Points, in no order, along strands that fork and pass close to each other.
In the rows, zero is written as 100.
Two points are linked if the straight distance between their rows is under 24.1. Some points are linked to none.
tuniv: 110  92  99  88 111  76 108  72 107  69 110  95 137 110
fek:  95  70  67  94  87 100 135  83 104 113 109 112 132 124
gil: 117  99 109 110 131  67  96  82 106  42 105  79  96 114
bobaf: 106 111  98  97 100  84  96 103 101  92  99  95  92  90
raros: 112 105 113 128 125  71  97  90 105  55  98  76  74 117
Petu: 127 122 118 106 131  75  94 100 104  53  92  83  92  87
kel: 115 115  95  76 114  76 103  80 117  76 107 100 128  85
logit: 100 119 123 107  95 115  92 128 101 123 102 101  68  87
Fika:  79  94  84  89  72 114  94 105  94 143  95 116 117  96
Bolet:  96 100  81  71  75 109  94  96 103 133 102 115 118  73
veb:  79  76  85 106  92 116 110 101  92 114 100 109 105 125
zemev: 101  71  72  93 100 102 131  84  97  93 114 103 127 127
porov: 112  81 111 131 126  81 107  90  91  51 100  73  91 137
genos:  75  95  91 107  67 126  84 120  95 148  99 116 104 102
zub: 110 108 116 133 126  69  99  95 100  60  97  70  69 121
Kogiz: 102  64  69 101 100 103 128  86  97  93 112  97 118 136
tal: 113 116 118  78 102  96  95 107 100 107  89 111 101  60
nup: 109 119 123 106 106 110  90 118 101  94  95  91  72  87
Zap: 121 119 116 100 118  93  92 106 101  70  92  90  86  83
vap:  94 100  79  75  77 101 102  85 101 123 104 117 137  82
dob:  84  88  90 100  89 112  95  95  93 113  96 107 110 109
nuzi:  97  99  85  72  79  95 113  76 102 107 111 114 152  88
nim:  82  95  88  88  68 117  89 109  99 143  97 114 111  90
raf: 100 123 136 109 101 123  83 127  99 124 102 102  63  83
nilu:  76  90  83  91  77 112 103 100  92 136  96 117 118 104
lerur: 113 117 112  89 103  98  96 113  96  96  94  99  87  75
Ruzin: 114  89 108 115 125  74  95  84  96  49 107  78  94 122
Ropen:  77  72  80 104  87 117 117 107  93 124 103 111 102 130
laz: 105 106  92  65  87 115  93  99 107 116  98 117 111  63
tisup:  96 100  81  72  77  96 107  79 104 116 107 117 148  83
dalab: 119 120 123  99 115  98  88 109  98  76  93  90  84  76
rizo: 108 119 118 132 118  91  92 109 107  85  94  76  60 111
Pilif:  92 100  80  74  74 105  98  90 100 132 100 117 129  79
Fulo:  99  97  85  74  88  95 107  75  98  95 116 109 144  93
begit: 105 112 118 139 122  78  97  96 103  72  98  71  63 125
tonid: 110  77 104 132 124  87 115  97  86  57 101  73  88 144
kabeg: 125 118 110  98 136  75  93  95 107  45  98  82  97  95
Zudi: 110 125 130 129 120 104  92 121 109 102  93  83  57 102
Rogud: 101 123 139 117 109 123  80 125 101 121  98  99  62  85
Zak: 108 122 143  93 102 106  79 111  98  98  93  98  76  63
kozuz: 108 102 104 112 117  83  92  92 101  63 103  81  84 108
Kibo:  74  81  81  96  81 112 111 101  90 131  99 117 115 115
vonal: 120 108 107 105 134  69  96  89 108  42 105  82  94 106
foti: 109 124 121 128 120  96  95 113 110  91  91  79  60 106
lum: 104 114 118 139 120  82  95 103 104  82  97  71  60 125
fum:  81  67  68  95  83 109 129  92 104 132 101 119 122 123
govun:  88  92  88  91  86 108  92  91  97 113  97 106 114  99
veta:  92  93  84  86  88 104  96  86  96 106 103 105 123  96
diza:  68  75  77 108  80 118 113 111  95 134 105 119 101 129
tove: 109 123 139 118 114 114  84 120 107 110  92  93  62  89
dal: 112 112 111  65  99 111  93  97 108 110  90 119 115  56
manit: 108 109 100  60  93 118  92  99 108 115  97 121 114  57
gegu: 104 118 120 103  98 110  92 122 100 107  98  95  72  84
sobe:  69  87  85 116  73 127 100 123  93 144 101 121 101 120
remil: 106 108  98 101 107  81  96 100  97  76 103  90  88  97
kudi: 113  85 109 124 127  76 102  86  92  49 105  75  94 131
duf:  74  77  76  97  82 111 121  99  98 136 100 120 119 120
piv: 109 125 137 128 121 109  88 122 108 113  92  89  57  97
fenut:  86  66  66  95  85 107 131  85 106 126 102 116 129 125
fiz:  65  77  79 113  77 122 110 117  94 142 103 121 100 128
fef: 109 109 102 105 112  86  92  99  99  70 105  85  85  99
mel:  70  91  88 116  72 127  90 122  92 147  98 118 104 111
rinu:  83  78  90 103  93 112 104  95  93 110  97 108 108 117
Nere:  86  85  82  87  88 105 113  85  89 112 105 114 130 107
Kelu: 101 105  86  65  77 112  96  97 105 129 104 117 116  66
ruvo: 108 102 109 120 121  79  92  92 104  59  99  78  81 113
mim: 100  65  72 109 105 103 124  88  99  91 105  96 112 139
Ludog:  98  95  84  81  90 100 100  80  98  99 111 107 132  92
tanaz: 115 120 128 102 111 106  88 113  99  88  91  90  78  78
nutu:  82  97  90  97  65 123  84 118 102 147 100 114 102  93
guke: 125 119 121 104 127  84  93 102 102  59  89  85  88  87
suso: 108 116 101  95 102  91  96 109  99  94  99  96  87  85
Kuro: 112 115 116  71  99 103  92 102 107 111  87 117 110  55
tun:  96  71  70  91  91  99 135  85  99 104 112 109 132 123
bolif: 115 118 122  83 102  96  93 114  93  99  94 104  93  65

Name the points in between on the shortest way along the links from the first point to the second, in order.
Bolet / veta | Pilif, vap, tisup, nuzi, Fulo, Ludog
kabeg / gegu | Petu, guke, Zap, dalab, tanaz, nup
porov / Petu | kudi, Ruzin, gil, vonal, kabeg
begit / remil | zub, raros, ruvo, kozuz, fef
Kelu / tal | laz, manit, dal, Kuro
fek / Fika | fenut, fum, duf, Kibo, nilu
